Points on a hilly landscape, in no order, each with its height.
A ball rolls from a point to the lowest of its 2 nearest points, and stops where none of them is lower. Distance is the straight distance between rows; heights are no part of it.
Tor: [-15  19  22  32 -25  17  12 -27  19 -14  13  27 -27  12   6   4 -13  23
  13  -6   3 -22  -9 -38 -21 -22   7  13  -5   2  19 -14  18  10  -8 -16
   9 -25  15  -3   9  -8  33   4 -20   6]  h=547
Kodet: [ -7 -25  -6  -9  -2  20 -26   7 -24  15  -5  -1  -5  -5  21 -18   5 -42
  -7  -7 -17  12  30   6 -17  23  13   8 -40   8 -28  -9 -15  17  -8   8
   6   9 -18   9  37   6 -18  22 -11  18]  h=667
nal: [ 23 -30  -5 -27  34  17  25   2  -7   8  29  27  30 -39 -14  19  -9  36
 -26   1  28  -6   7  23  46   6 -16 -33  -5  11 -14   4   8 -11  33  -3
  -4  15 -18  16  -5  52  -1  16   7  -6]  h=615
nof: [-28  -7   0  -8  -4   1 -31  27 -23  13  14 -13  19  -9  12 -19 -20 -14
  -9  15  20  18   4 -22 -21   0 -54  -2   0  18  -9  29   6  23 -14   0
 -21  -6 -15   8 -17  22  25 -14  42   2]  h=202
netub: [  4  29  -9 -10  33 -39  21   7  44  -9  -7 -13  32   1   9 -13   1  26
   5  -8  17  14 -62  14  20   3   2 -22  52 -23  32   3  28 -21   0  14
 -40  10  -2 -22 -29   2   0 -32  22  -7]  h=467
tunun: [-41   7  29  -3   8 -15 -36  27  38 -13  13   8  32 -26   9 -10 -26 -15
 -15 -21 -10   0 -49 -18 -20   2 -16 -22  -6  -4   2  16  22 -15  -8  -5
 -46   6 -25  -4   1   6  12  10  23   6]  h=319
pumen: [ 11 -26  19 -18  36   6   9   8  20  -6  23  27  40 -43  -3 -11 -29  28
 -28  -9  14  14 -15  23  46  16   4 -48  -9   5  -9  -2  13 -12  28  -7
 -15  16 -24   8  14  38  10  39   3   6]  h=644
boz: [-24  25  22   2  19  23 -21   7  25  -9  -2  -4  -2  18 -23  19 -12  12
   5   4  63   8  19 -27   2 -47 -21  19  -6 -31  12  13  11  18 -12 -23
  -5  16 -25   9 -24  14   2 -22  58 -46]  h=367
nota: [-18  28  21 -12  16 -18 -51  21  33  -8  -9 -18  -8  12 -28  23  15 -26
   5 -14  27  -4  13 -12  -8 -43   9  14  -9 -36  10  16 -10  -5  -8 -11
  -9  21 -15 -15 -37 -28 -30  31  46 -66]  h=506
fumo: [-14  15  38   8 -12  44  18 -36  15 -20  -7  17 -25  15   8 -18 -19 -10
  -2  -6 -24  18  23 -13  -3  -7  40  20 -41  -6  -3 -27  -5  12   3 -14
   3  13  -5  10  57 -27 -15  24 -35  -4]  h=548
fosu: [ 22 -24 -27 -11  -1  22  24 -19  -6  12  -7   4  -5  -7   0  27  42  -6
  -6 -15 -25 -24  21  33  15   9  42  -2 -21  -6  -6 -18  -2 -17  16  14
  38  13   4  -1  21 -10 -29  16 -50   4]  h=750
bise: [ 22  -9  12  -2   4  35  53 -49   5 -11 -25  -3  17  28   5 -12 -11  39
  -5  26 -10  17   4  -2  17   6  12  16  -8  -1   0 -21  34  35   8   5
 -11  -4  19   6  57   5  14 -53 -27  17]  h=172
furi: [ 26 -12   2  10  -9  -2  10  -8 -42   7  14  11  12   4  14 -38 -30  20
   4  28 -18  12  15  -7   2  28 -15 -26  15  25 -15  17   6  22  16   5
 -12 -30   5   0  18  13  34  -6  -4  35]  h=542
kires: [-23  -7  13 -11  -3   6 -29 -12  17   5 -10 -16   1   3  38 -24 -13 -37
 -11  -9 -42  15 -17   1 -41  16  17   7 -14  -4 -14  -5   6  10 -17  11
 -29   0  -9  -4  40  -9  -3   4 -19  15]  h=329
Fatul: [-20  17  22  -7  17 -24 -17   8  69 -20   5  10  14 -25  -8  20  -3   4
 -14 -38  -1  -5 -34   4   0 -11  23 -18  -5 -14  23   0   3 -37   0 -11
  -7  13 -17 -16 -10 -23 -18  27   1 -20]  h=464
gera: [  3   5  -2 -20  15 -22 -25  41 -25   7 -11 -24   4   7  -8 -33  -6 -24
 -13  13  11  31   6  13  -6  23 -20 -16  12 -10 -22  31 -34 -16  14  22
 -35  18 -10   7 -14  20 -24   6  32  -6]  h=285
Ner: [ 10   2 -23   6 -11 -30  -8  16  -9  10   4 -13   0 -12  23 -11  -2  -7
   1  -2 -32 -13 -31  13 -19  18   2 -22  21  15  -2   8  -4 -12  -6  15
  -4 -18  20 -19  -5 -11  11  13 -18  18]  h=302
tapuf: [  4  23   9  45 -29   9  23 -31 -13  -9  11  40 -40  26  -2  12  -4  19
  26  -1   5 -31  20 -34  -9 -15   6  23   1  12  15 -19  -4   9  -8 -16
  40 -31  20  -1  -7 -20  27  11 -25   2]  h=589
lafid: [  0  31  27  -2  31 -19  32 -21  49 -39  -1  -2  28   2  -4 -19 -26  38
 -13  -4  10  21 -59   8  20   6   7 -20  25 -29  30  10  34 -16   9   3
 -43   6 -10 -22  -8  10   5 -27   7  -3]  h=526
gef: [ -9 -13   8  -8   9  36  -3   0 -28   3  -3  -6   3  18  -3 -15 -10 -10
  -2  27  32  18  33 -15   3   8 -30  22 -21  -4 -13  11   4  28  -5   5
 -10   5 -22  26  12  33  -2 -34  29  10]  h=852
Dako: [ 27 -17 -20 -26  16  -4  21   6 -11  -5 -20 -15  18   2   2  -9  23   0
 -21   9 -13   5 -12  31  16  28  17  -8  -2 -18  -8  -2  -2 -15  20  29
 -12  15  -2  -3  15  13 -31  -8 -20  12]  h=703
lis: [  4 -20 -36 -12 -10 -20 -31  21 -25  18 -21 -30 -19   4  -3  24  57 -33
   3  -3  -7 -15  19  21  -7 -10   6  15  -8   2 -20  -7 -28  -7 -18  12
  24   3   8  -7 -26 -23 -21  23  -4 -13]  h=486
Lok: [ 25 -24 -40  -9 -12  -7  -2   8 -46  44   8 -17  14   0  22   5   4  -1
  26  37   5  -2  10   6  13  11 -50  17   4  21 -11  14  32  28  -7   2
  -5 -14  12  26 -12  15  29 -56  16  21]  h=368
vif: [  8  -8 -27  15 -18   4  12  -3 -18  10 -23  -9 -36  25  -8  44  51 -16
  23   7   6 -23  41   2   4 -21  11  38  -4 -11   3 -25 -24  -2 -10  -7
  56   0  18   1 -28 -28 -18  -8 -11 -17]  h=500
zogit: [-25  21  43  13 -14  28   0 -18   4 -25   2  25 -24   8   2 -27 -28 -13
   1 -11 -32  16   5 -29 -13   9  25  -3 -27   1  -8  -6 -22  -4  20  -7
 -14   8  -1   2  43 -21   0  46 -21  10]  h=582
Nibi: [-22   8   2 -12  13 -26 -43  24  29   4   0 -16   7 -11 -13  13   9 -11
  -6 -15  29  -6 -10  -5  -7 -33  -7  -3  10  -6   5  16   0  -7 -12  -4
 -11  12 -10 -12 -36 -10 -10   7  37 -37]  h=487
rik: [ 12  11 -31 -12   4 -53 -10  30 -15  12  11 -16  21 -23 -13 -10   3  10
   3   3   4   6 -31  17   3  -7 -29 -18  56  29   4  28  -5 -22   0   9
 -19 -14  26  -8 -52  -3  12  -1  24  -2]  h=345
Tole: [ -1  11 -23  -3  -1 -46  -8  17  27   4  -1 -24  13  -9  15  -6  14  -1
   8 -15 -25  -7 -59  17  -9   2  16 -19  37   3  20  -5  11 -24 -20  23
 -17 -11  20 -24 -21 -23   0  -7 -12   5]  h=383
dirut: [ 25   7  -5  41 -20  -6  36 -18 -26  -6   8  27 -29  16 -19  19  -2  23
  21  12   6 -16  34  -8   8  -1  -5  13  26   9  18 -14 -16  -4   3 -14
  43 -20  26   4 -27 -14  18  -1 -18   1]  h=581
foga: [-11  11  14  24  -4  13   8   2 -16  -9  28  27 -18  -5 -28   3 -22  15
   5   7  32   4  23 -22   6 -12 -24  -1  13  16  11   7 -15   3   3 -24
  18  -7   3  10 -26  12  17  10  20 -17]  h=549
kur: [-11  -6 -26   3 -18 -32 -37  15 -28  17 -20 -37 -23  19  16   1  39 -41
   8   1 -29  -9   1  14 -33   4   1  21   5   3 -15  -3 -32  -8 -30  28
  13 -15  16  -7 -25 -35 -12  10  -9  -2]  h=537
kar: [ -2  14  40  -3  38  -4  26 -27  63 -37   5  18  28 -14  -4 -11 -33  41
 -24 -18   7  19 -45  11  25   8  21 -23   3 -30  24   2  27 -16  22 -11
 -30  14 -21 -13  13  15   4  -4   0   0]  h=570
pon: [ 16  -6 -26  -3  -5 -12 -12  22 -25  11 -10  -3 -23  -4 -20  16  32 -19
  -3  -3   1  -6  32  15   6  -1   6   6   4   9  -9   0 -44 -16   5  -1
  36  12  13   0 -26 -13 -29  34  -7 -11]  h=442
saze: [  6  16 -15   5   1 -36   1  13  17  -6   1  -8  -8  -9 -30  18  12   9
  -4  -7   7 -13 -12  13   9 -17   6  -9  38   7  20  -1 -24 -27   3 -10
  25  -2  26 -20 -52 -18 -11  17   8 -24]  h=593
vazo: [-46   5  26  -1 -20  17 -39  -7  17  -6  -3   1 -11   9  28 -24  -7 -46
  -7 -15 -33   9  -9 -26 -49  -3   1  16 -31  -8 -13  -3   2  10 -15  -4
 -29   6 -12   8  36 -17  -3  16  -7   7]  h=254
zipad: [-12 -22   3 -24   9  36   1 -27  40   9  -3 -11  24  -2  24   9  13  -2
  -6  -3  12  -5  -8   1  -4 -14   0  24 -27 -11  -3 -27  47  22 -28  -7
 -15   8 -20  10  39  12  -7 -47  -9   1]  h=764
Rofo: [ 35 -16 -23  -3  -6 -26   7  -9 -15  26  -9 -15  14 -10  43 -24 -12  15
  12   7 -45 -11 -23  13  -2  27   8 -37  16  43 -19   9  28  22  -2  13
  -8 -33   7 -11  35  -1  31  -7 -25  42]  h=445
deki: [ -8   3  11 -18  35   5 -19  23  13   4   9  -1  24 -10 -11   2 -21  10
 -24   6  55  18  -5  -3  19 -20 -34 -10   5 -14  -6  23  10   8   3  -2
 -31  26 -32  15 -22  40   1 -12  53 -21]  h=166
rof: [-22 -22   1 -17   4 -15 -56  37  -5  17  19   8  22 -46   6  -2 -15 -32
 -25 -18  -8  13   2   9 -10  12 -19 -28 -14  30 -22  12 -15   4  -1  -5
 -12  15 -27   4  -8  15   4  45  27  -6]  h=190
Sodin: [  5  22  -5  18  -8  -6   2   9 -26 -11 -23 -15 -35  35 -23  -5  11 -10
   9  18   9  12  36  -8  -8  -1  -4  19  12 -21   5  16 -46 -10   3  11
  17   7  10   4 -24  -9 -16   2  12 -14]  h=389
kanit: [-35  21  16  13 -13  12  -7  -8  37 -12  11   2 -12   4   3   7  -4  -5
   7 -17   2  -8 -12 -22 -29 -22   7  11 -14 -15  17  -5  14  -2 -20 -15
   1  -8  -5  -1   4 -19  -1  -1  -9 -10]  h=484
divu: [ -1  26  30  18  -8  -9  20  -3 -11 -39   4  13 -13  23 -16 -48 -27  13
  -7  10 -20  26 -20 -16  -8  33   4 -19  15 -15   9  21 -23 -15  28  12
 -30  -9  18 -10  11   6  13   9  -9  19]  h=632
Fafeb: [ 14  14 -17  15  -6 -21  20  -4   7  -3  12   1  -9 -11 -27  31  11  29
   9   2  27 -19  -1   1  19 -29 -12  -2  46  11  19  -3  -7 -17  -3 -19
  29 -13  28 -15 -52  -6  11 -10  14 -19]  h=629
Muduv: [ -3  26   6  25 -24   5  15 -33  15 -16 -14   3 -43  27  10   5  11  -2
  13 -11 -33  -9  10   1 -17  -5  45  29 -10 -11  16 -31 -13  -5  -9  -4
  35  -5  22 -12  21 -38 -16  20 -51   1]  h=828
fibab: [-15   0  13  -5  20  16  -7   9  41 -10  10  13   8 -11 -18  20  -3   8
 -11 -16  36   2   9  -6  18 -25  -2  -5 -19  -9   9   0   7  -5  -5 -21
  11  20 -32   8  -7   8 -12  12  17 -28]  h=403
rep: [ 17 -23 -32  -4  -8   5  -7  -6 -10  24  -6   3 -16 -14  14  29  33 -21
   2 -24 -25 -29  17  24  -6  -2  41   3 -26  15 -14 -26  -3  -5  -9   3
  40   2   7  -5  23 -19 -15  31 -46  12]  h=776
Rif: [ 31 -29 -39 -14  -5 -11   4  12 -36  38  13 -14  17 -17   5  25  18   4
  11  19  10 -19   7  19  14   6 -34   7   5  18 -13   5  21   6   6   1
   4  -9  12  18 -20  22  11 -36   8   7]  h=437
Vabe: [  4   3  10  26  -4   3  12  -3  -7  -6  28  31 -12 -24 -25  10 -18  19
   3 -11  15  -6  15  -4  12 -10  -6 -19   9  25   8  -7 -12 -11  11 -24
  28  -8   6   2 -15   0  22  36  -3 -10]  h=516
gasu: [-53   5  43  -8  -2   5 -40  30   8 -22  10  10  32 -15   7 -27 -39 -20
 -12 -11 -17  24 -32 -40 -25  20 -36 -29 -19   0 -20  20   5  -2   9  -4
 -53  15 -33   6  14  21  18  27  39  14]  h=246
pup: [-27 -20  -6  -8 -15  -7 -51  23 -24  27  18   1  29 -37  31  -7 -18 -25
 -13  -6  -7   3   6  -5 -24  17 -42 -20 -13  33 -18  15   2  32 -13  -1
 -11  -7 -22   5  -7  16  24  18  30   9]  h=99
lofo: [ 10   2  13  -3  17  27  30  -6  21 -15   2  15   2  -2 -22  12   0  27
  -8  -3  39   4  13   5  33  -8   5  -2 -10 -20  13  -7  10 -11   9 -10
  17  23 -18  10   3  23 -11  -2   2 -12]  h=457
Lezir: [ 33 -22  -7  11   0  10  29 -18 -19  18  11   8  16   3   9  -3 -18  41
  26  29   8  -7  10  -6  26   9 -17   2   6  21   3   1  43  28   0  -4
  -2 -30   9  10  10  16  45 -52   4  30]  h=414
Biba: [-26  26  18  19 -17   7  -5  17 -33 -15  17  24 -28   6 -26 -14 -26  -4
   2  10  16  17  19 -39  -4   1 -25  -6  -3   8   4  16 -35   0  14  -9
  -1   1   3  11 -20   8  12  27  23  -6]  h=579
Vikud: [  3  36  -3  14   5 -41  20   6  42 -21  -1   0   5  -9 -19  18   5  24
  -6 -24  -2 -15 -44  15  15  -8  27 -26  43  -7  41  -7  -8 -48  13  -6
  13 -14  23 -34 -43 -22  -8  16   1 -14]  h=551
Tupa: [  9   2 -14  16 -23   4   3 -24  14  10 -10   1 -34   5  24  16  22 -14
  14 -21 -31 -23   8  13 -13 -10  46  17 -11   9  -1 -32  -7   6 -20   0
  38  -8  17  -8  22 -31  -5  16 -51  10]  h=804
kuvus: [ -3  26  -2  -4  15 -34  -1  20  21  -4   9 -12  22 -10  -9  -5  -7  15
  -4  -2  20   5 -44   1   6  -6 -16 -18  40   5  24  16   9 -23   2   5
 -29  -2   6 -12 -43   3   7 -11  22 -10]  h=407
zam: [ -1  -4 -19  -9 -10  -5 -25  16 -47  34  10 -26  17  -2  27 -11  -7  -6
  15  35  15  14  16 -11  -9  12 -61  13   6  21  -8  29  21  34 -16   4
 -20 -14  -2  17 -18  16  33 -43  37  12]  h=289
fugum: [ 27   8 -16  37 -19   2  39 -17 -14  -4 -15  14 -35  18 -13  29  29   5
  18   4  -8 -23  34   6  10  -6  22  22   7  -6  18 -25 -27  -9   1  -8
  61  -8  25  -4 -18 -22 -12   6 -33   2]  h=545
nifo: [  7  12 -14  -4   2  -4  31  -6   6 -12 -37 -31 -15  26  10   0  34  -1
   8   2 -21   0 -20  30   4  -2  33  26  14 -32  18 -16  -5 -11   2  22
  16   1  16 -14   3 -16 -33 -32 -16   4]  h=773
fufu: [ 21 -19 -20  -9  -1 -12  -4  19 -37  21   4  -5   9 -15  -9  10   8   1
  -5  10  13  -1  17  12  10  12 -24   0  10  22 -15  11 -13  -2   6   3
   7  -1   7   7 -18  18   1  -5  10   3]  h=489
legib: [ 35 -26 -39   9 -17 -14   0   2 -50  20 -16  -6 -22  11  16  18  27 -19
  16  13 -23 -18  25  19  -1  20   2  18  -6   9 -17  -6 -20   5  -4  19
  26 -11  16  10  -5  -7  -5   0 -28  22]  h=638
kesi: [ 11  -5  -3  -4  -4 -23  -3  -3  -5  10   0 -10  12  -4  34 -40 -16  -3
   0   2 -49   4 -32   6 -19  30  10 -26  13  20 -18  11  14  11  -4  21
 -27 -23  12 -14  36  -6  20   5 -20  36]  h=380
gimar: [-43  -4  22  -1  12  18 -30  15  31  -9  16  23  11 -24  -9   8 -17 -15
  -7 -22  19   5   5 -20   1 -23  -4 -10 -29   3   0   1   4   6 -12 -22
  -7  17 -39  20  -4  -2   0  23  25 -27]  h=340
neto: [  2  14 -16  23 -22 -13   6   3 -25  -1 -27 -31 -42  49  -4  15  32 -15
  25  22   4  -8  25  -6 -11 -17  -5  43  16 -20   8  -3 -31   0 -21  15
  26  -8  19  -1 -35 -26  -7 -23   6 -14]  h=441
kipuf: [ 31 -32 -23 -25   9   9   9   2 -30  15 -16 -11  18   0  10 -12  12 -10
 -11  13 -34   6  -5  32   3  38  20 -14 -11   2 -24  -4  -2   0  12  30
  -6   2   7  -2  40  13 -18   0 -34  29]  h=671
Betuz: [ 14  -5   2   8   1   6   5  13 -21   4  12  26 -18 -16 -35  16   7   1
  -5  -7  22   3  43   0  22 -17  -2  -7  -1  20  -8  -5 -38 -11  23 -19
  41  18   3  10 -22  -5 -16  42   2 -24]  h=480
gite: [ 10 -18 -23   2  -7 -12 -15   6 -28  18 -20 -33  -9  15  24  -8  30 -29
   8   6 -26  -1  -3  18 -20  16  11  19  -6  -3 -18 -10 -11   0 -22  27
   5  -5   9   1  11 -11 -17 -14 -20  20]  h=591
Mig: [ 18 -40 -15 -17  -1   8 -11  15 -50  30   1  -8  11  -6  22 -15   2 -25
  -4  17 -18   6  22  10  -5  33 -12  -7 -23  13 -38   6  -3  22   6  17
  -3  -5  -8  12  32  17  -4  -2  -7  36]  h=630
bal: [ -8  17   8   2   3   0 -10  16 -22 -17 -15 -17 -18  35 -14 -34  -6 -24
  -3  15   2  29  17  -8 -11  19  -4   9   3 -24  -9  27 -40  -6   8  17
 -12  10  -5   7   2   8 -20   1  19   2]  h=341
dubag: [  0  22  26  29 -15   0  22   2 -40 -32  11  23 -27  22 -28 -35 -31  16
   5  20   1  22  21 -29  -7  24 -18 -18  19  -5   1  23 -42  -8  29   2
 -12 -17  17   7 -12  17  16  14   9   9]  h=606
som: [-11  11  24  10  -8  39  41 -45  37 -19 -11   3 -12  24   3   7  -1  23
   7   4   6   6   7  -7  10 -21  24  38 -16 -20  24 -32  33  22 -13 -19
  18   7   5   2  39  -3  -5 -39 -23  -9]  h=418
mapi: [-56  12  47  -1 -23  20 -36  16  11 -21   5  21   0  -5   9 -27 -29 -40
  -3 -22 -33  14 -16 -46 -32   9 -13  -3 -39  -5 -23   8 -12   3   7 -10
 -39  18 -22  11  30  -6   5  40  14  18]  h=174
firi: [-10 -13   6  -7   7  32   6  -9  14   4   7 -10   8   8   5   4  -5   6
   6   8  38  -1   9 -19   1 -14 -18  21 -18  -8   5  -5  35  23 -25  -9
  -4   1 -21  15  11  18  10 -47  16   3]  h=815
tafav: [-31  -3  20 -11  22 -13 -25   4  68 -14  12  10  33 -33  13   9 -13  -2
 -20 -36 -11  -7 -41   7  -8  -6  11 -19  -7 -10  14   0  30 -20 -15 -11
 -27  14 -30 -11   9  -3   1   9   3 -10]  h=399
Tuk: [ 30 -17 -31 -19  15  14  30 -13 -23  15  14  15   7 -11 -41  53  33  17
  -9   4  34 -21  32  22  37 -16 -14  -1  13  -3  -2  16 -11 -17  36 -13
  31  17   2   9 -40  21 -16  -7   7 -31]  h=546
Fole: [-37 -17  17  -2   2  11 -51  26  11   0  18  20  10 -38   2  -1 -13 -40
 -11 -28 -10   5   6 -10 -13  -8   2 -25 -35  12 -15   0 -14   3  -5 -19
  -3  20 -33  16   5 -14   0  52  13 -15]  h=265
lage: [-28  29  -1  12 -34 -25 -41  19 -29  -7  -7   3 -45  27 -20   6  17 -25
   7   9  21 -14  19 -41 -29 -28 -24  31  -3   7  -8  10 -38   0  -9  -3
  19 -10  18  -7 -53 -26   4  36  19 -30]  h=628
Vavi: [-10 -31   1 -25   6  40 -11 -11   2  23  -3  -3  11  -6  20   2   7 -25
  -8  -5   2  -3  23   2  -9   2   5  20 -45   3 -19 -17  22  24 -19   2
  -1   7 -23  19  46  11 -10  -5 -13  11]  h=707
tikod: [  4  15  32  21 -10   0  11 -16  -4 -29   1  22 -20   7 -11 -33 -27  13
  -2  -4 -30  11 -12 -11  -1  23  27 -23   3   5   7   5 -23 -14  25   1
  -9  -9  15 -12  29  -9   9  32 -25  18]  h=611
kup: [ 11  -1 -26 -27  15 -13   9   9   5   3 -31 -39  11  13  10  -9  35 -17
  -9  -7 -16   4 -21  36   8  11  28  10   1 -30   0  -3 -10 -25  10  38
  -9  17   3 -10   1  -4 -46  -8 -14   3]  h=734
Med: [ 19   4 -36 -14   9 -59  -9  35 -23  23 -12 -31  16 -16  -1  -7  26  -6
   3   5 -14   0 -31  32   6  10  -7 -17  45  22  -4  12 -17 -26  -4  22
 -12  -6  24  -9 -44  -8  -9   3  13  -2]  h=283
Voz: [ 18 -19 -34 -16  -2   6  25 -21  19  18  -9 -25   8   2  30  22  31  13
  21   2 -17 -23 -32  21   7  -3  16  21   2  -3   9 -29  38  13 -22  12
   7  -8   7  -7  22  -8  -1 -59 -22  13]  h=855
dapu: [-11   6  27   3  -8  38  29 -48  16 -15 -11  -7  -5  40  13 -16 -19  21
   6  28   1  14   2 -22 -11 -10   2  34  -8  -9  11 -18  33  37 -22  -6
 -13  -9   7   0  44   3  15 -58 -14   9]  h=310
kipe: [ 26 -22   4  -5  14  19  31 -30   6   8  -2  -1  26   8  18 -16 -12  42
  10  14   0   7 -16   3  21   7  -4  -1   7  14  -2  -7  54  30  -4   2
 -13 -22   1  -2  42  12  32 -53 -11  28]  h=314
vifu: [  0 -18 -23   0  -5  -4   3 -10  30  25  12 -14   9 -18  29  33  15  13
  24  -9  11 -34 -24   6  -4 -21   2   8   7  11  13 -26  48  24 -43 -11
  13 -22   6 -11  11  -6  27 -51  -4   6]  h=910
vose: [ 42 -27 -25 -21  25   6  31   0 -30  14  27  22  27 -29 -31  29  11  27
 -19   4  23 -13  23  30  36   6 -24 -20  15  14 -15  21  -5 -20  39  -5
  10  10   1  18 -24  40 -10   1   2 -12]  h=583
duz: [-11   5  10 -14  28  25  -7   7  18   2   1  -1  25   4 -16  11 -14  23
  -5  18  78   8   7 -17  15 -38 -43  12   4 -25  -2  11  25  23 -11 -11
 -23  23 -33  15 -21  42  11 -48  61 -32]  h=270
Ter: [ 29   3 -11   0  10  13  45  -5  -5 -13  -7  15  -1   2 -36  32  25  23
  -5   6  28 -10  23  17  35  -6   4  -4   9 -22  13  -1 -10 -21  38  -8
  30  14   4  -3 -21  21 -22  -4  -4 -18]  h=505
Beret: [  4   3  44  -3  31  -8  12 -15  39 -33  16  24  27 -29  -9 -17 -35  29
 -22 -21  -3  14 -34  16  28  18  24 -48  -1  -9  14   0   5 -29  30  -6
 -21  10 -14 -11  18  12  11  37  -5   7]  h=609
kiza: [ 33 -44 -24 -14   1  34  22 -24 -25  23   6  10   0  -6   5  26  22   1
   1   4 -12 -28  28  18  15  18  20   1 -25   9 -14 -14  18   8   9   9
  20  -1  -2  14  31  10  -2 -14 -29  11]  h=711
Ruk: [-30  39  25   6   7  14 -25   6  33 -16  -7  -5 -19  26 -33  20   5  -3
  12  -2  46  -2  20 -33  -6 -55   2  30 -13 -42  22   7  -6   4  -9 -23
   9  14 -15  -3 -29 -20 -15  -2  47 -64]  h=440
beneg: [-17  45  23  14   1 -23   4   2  55 -27   0  15  -2 -15 -25  25   1   7
  -5 -36  -5  -9 -38  -2   1 -10  33 -16   6 -18  35  -3  -7 -44  16 -19
  12   0   5 -23 -24 -31 -19  30  -8 -18]  h=509
rana: [ -1  13  -5 -15  26  -7 -25  34 -17  10  -4 -15  19   4 -14 -21 -13   2
 -15  16  38  26   0   3   8  -4 -42  -7  19 -12 -14  33 -13  -2  12   8
 -36  21 -16  11 -27  36  -2  -9  56 -21]  h=243
Lupi: [  8   1 -21   1  -6  -7  22 -21  19  -1 -23 -32  -5  14  26  11  27   8
  19  -4 -28  -7 -33  21  -4  -6  29  28  13 -17  14 -31  14   6 -19  14
   8  -5  20 -20  18 -23 -15 -32 -29   9]  h=810
Nima: [-20   1 -23  -6 -10 -46 -33  21  36  15   3 -13  24 -29  34  -7  -1 -18
  -2 -32 -36 -20 -66   6 -37   1   2 -24  16   9   4  -6  32 -13 -25  16
 -34 -10   6 -31  -6 -21  10  -1  -5  15]  h=462
Tudog: [ 45 -32 -27   4 -16   7  20  -8 -45  27   0  17 -12  -7   2  15   8  -1
   4   7 -22 -26  40  19  16  22  17 -11  -9  24 -24  -5  -5   9  21   8
  29 -11   9  11  19   4   0  15 -30  28]  h=675
lag: [-29  30  16  17 -24 -10 -32  28 -19 -13   8  17 -36   6 -28  -3  -8 -17
   0   4  20  -2  11 -41 -20 -16 -24   6  -6   9  -5  22 -36  -4  11 -12
   5  -1  11  -1 -37 -13   2  39  22 -25]  h=603
kon: [ -9  -1   6   1  -2   8   0  -8  13  -5  -3  -4  -5   4   8 -10  -5  -3
   0  -7 -13   7  -7   2 -14   4  13   9  -5  -7   5  -2   4   1 -14   3
   1  -2  -1  -8  20  -1  -2  -6 -18   9]  h=416
boda: [ -1  30  19  24 -25   9  24 -41  15 -27 -21  -6 -34  40   8 -11  -6   6
   8   7 -43   9  -9  -1 -20   2  42  23   4 -11  18 -24  -7   7  -4   6
   8  -5  32 -12  34 -28 -10  -4 -48  10]  h=849
Kade: [ 33 -18   1  27 -11   5  30 -15 -47   5   8  24  -6  14 -10  -5 -24  25
  16  31   6  -1  38 -10  11  18 -23   5  10  24  -7   4   1  26   8  -8
  11 -27   8  22   1  14  28 -16   0  27]  h=490
sidak: [  0 -20   4  -7 -10   7 -12  -3 -48  10   6   6   7   6  25 -47 -30 -16
   3  16 -31  15  26  -5 -13  42  -9 -18 -12  26 -31  13 -12  33   7  12
 -16 -22  -9   1  39  12  19  15  -1  42]  h=587
Pefim: [ -6  -7  26 -12   2  57  26 -44  18 -10 -11  14  -5  13   2  -5  -8  -3
  -3   0   2  12  33  -8   7 -11  32  28 -43  -7   1 -34  21  21   1 -16
   7  18 -10  16  58  -2 -22 -10 -28  -3]  h=498

Two balls start at each pair of points below. Name the first point that both come to, or write none.
pumen and Dako => none
Lupi and vifu => Mig
nal and Tudog => none
zipad and Voz => Mig
Muduv and tikod => none

For each start below, name the point where the ball stops.
divu => pon
firi => bise
lage => deki
lag => pon
zogit => bise
